Points on a hilly landscape, in no order, each with its height.
A ball rolls from a point to whichever of its 3 nearest points has the largest drop for the distance, and stops where none of them is lower. Distance is the straight distance between rows; heights are no part of it.
vus h=2.48: [ 20  21  -4  -6 -56  -1 -20   4  60]
zoti h=4.84: [ 11   8  12  17   6  12   2 -26 -26]
tomed h=3.27: [  8  13  -6  -2 -45   8  -8   5  53]
muf h=5.17: [ 16  15  10  19  -7  14   1 -30 -17]
Fabaf h=5.96: [  2  -7   7   0  29  -6   4  -1 -51]
Perin h=1.97: [-21 -19 -20  -3  19   5   4  20  -8]
Mis h=2.56: [ -6  -1  15 -16  59 -29  22  33 -65]
tef h=2.75: [ 17  19  -7   1 -45  13  -8   2  45]
pip h=5.92: [-20 -19 -21  -4  -4  12  -3  12  23]
lopip h=6.36: [ -6  -1 -11   3 -24  17  -6   1  27]
noked h=1.67: [ 37  38   0   8 -55  10 -12 -13  30]
karip h=5.53: [  1  14  47  12  38 -19  -7 -39 -60]
fid h=4.97: [ -9 -10   1 -13  47 -20  15  33 -52]
Fepe h=2.93: [-28 -31 -20 -16 -10  -2   2  10  58]
beze h=6.21: [ 10   3  22  14  25  -1   1 -25 -46]
gakir h=2.98: [  1  -1  -9 -10 -44   0  -7  10  68]
vakib h=1.73: [-29 -25 -25  -9  26  -2   3  28   1]
Pel h=1.95: [-28 -24 -26 -11  34  -7   5  33 -12]
Negel h=4.70: [-16  -6   2 -15  55 -26  23  54 -50]
fup h=1.51: [ 35  31  -5  -1 -60   3 -19  -3  45]
der h=1.88: [ -2   0  22 -12  57 -29  18  23 -69]
Rafe h=5.24: [ -7 -11  -5   1  30  -3   7  10 -41]
ped h=1.61: [-29 -27 -25  -9  14   6   0  22  14]
nel h=3.12: [-10 -23 -12 -14 -30  -7  -1  11  82]
zuvap h=3.20: [-2 -3 -8  5  1 14  2 -4 -9]
Sapo h=2.46: [-13 -12 -14   2   4  12   2   4  -8]
komab h=6.47: [  5   4  -7   7 -22  18  -2  -5  13]
fir h=7.96: [ 10  14  -1  13 -18  19   1 -17  -2]
pas h=3.16: [-13 -36 -14 -18 -25 -17   4  10  91]
pesu h=5.31: [ 11  19  29  23  16  -1  -2 -43 -38]
zasug h=0.60: [ 40  42  -4  -1 -59   5 -19  -9  38]
duv h=0.92: [ 11  15  -7   3 -40  17  -4  -4  30]
vuti h=2.50: [ 25  28  -1   5 -46  15  -7 -10  33]
Fudan h=5.49: [-10  -9 -11   4 -15  17   1   2  15]
beda h=6.24: [  3  -3  20   4  38 -13   4 -11 -61]
Poga h=5.50: [ 20  27  21  25  -2   8  -2 -41 -18]
Nunaf h=0.99: [  1   7  36 -11  56 -32  12   6 -73]
lodin h=6.22: [-14 -12  -8  -5  40  -8   8  27 -40]
ves h=8.43: [ 23  28   4  16 -28  18  -3 -23   7]
kezav h=2.27: [-25 -19 -19 -13  39 -12  10  39 -22]
nodov h=2.01: [ -1  -2  18  -7  49 -21  10   8 -65]
kop h=3.08: [ -6 -12 -11 -10 -37   0  -6  11  72]
Duguk h=5.08: [ 15  16  21  22   6   8   1 -35 -31]
kore h=5.43: [  7  14  34  18  29  -6  -5 -44 -51]
Dusid h=2.04: [-32 -32 -24 -14  10  -1   2  19  32]
Dogod h=2.71: [-26 -31 -24 -13  -2   1   3  14  49]
nid h=3.18: [ -3  -6   7  -3  44 -16   9  15 -55]
gise h=5.52: [ 20  27  13  20  -9  12  -1 -38 -12]
gan h=3.15: [-21 -32 -16 -18 -20 -11   5   9  82]
Dez h=3.96: [  0  -5  -3   9  11  11   2  -6 -24]
Doko h=1.72: [ 45  38  -3  -4 -64  -2 -26  -3  43]
vav h=6.16: [  7  -3  14   8  28  -5   5 -13 -49]
lis h=3.98: [  4   7 -10  -2 -39  12  -5   1  45]
zap h=1.31: [-30 -31 -28 -15  20  -1   3  25  16]
Zib h=5.63: [  1  14  50   6  46 -23  -7 -35 -67]
givo h=4.88: [ -5  -2 -13  -3 -32  13  -2   3  42]
faz h=4.44: [  5   1   1  14  -2  13   4 -14 -20]
Butel h=3.06: [-16 -20 -16 -10 -23   3  -1  10  65]
bube h=5.61: [-15 -15 -15  -7 -20  11  -2  10  39]
zeveb h=2.74: [ 11  11  -7  -7 -55  -1 -14   7  69]
rasi h=4.68: [ -6  -3 -10   4 -11  18   0  -1   7]
lizo h=1.98: [ 25  27  -5  -2 -55   5 -13  -3  44]
zusez h=0.46: [  2   5  36  -4  50 -24   7  -8 -67]
lif h=6.25: [  3   4  31  10  36 -10   1 -20 -56]
sezut h=6.26: [  3  -3   8  11  21   7   3 -13 -40]
Zado h=4.54: [ -6 -12  -6   1  21   3   3   4 -29]

Where does a ball stop that starts at each point below?
vus | zasug
kop | zasug
Sapo | zap
pip | zap
pas | zap
Mis | zusez
nid | zusez
Dogod | zap

Write out the way that a ball takes from each point below.
Negel | Mis der Nunaf zusez
Pel | vakib zap
gan | Butel Fepe Dogod Dusid zap
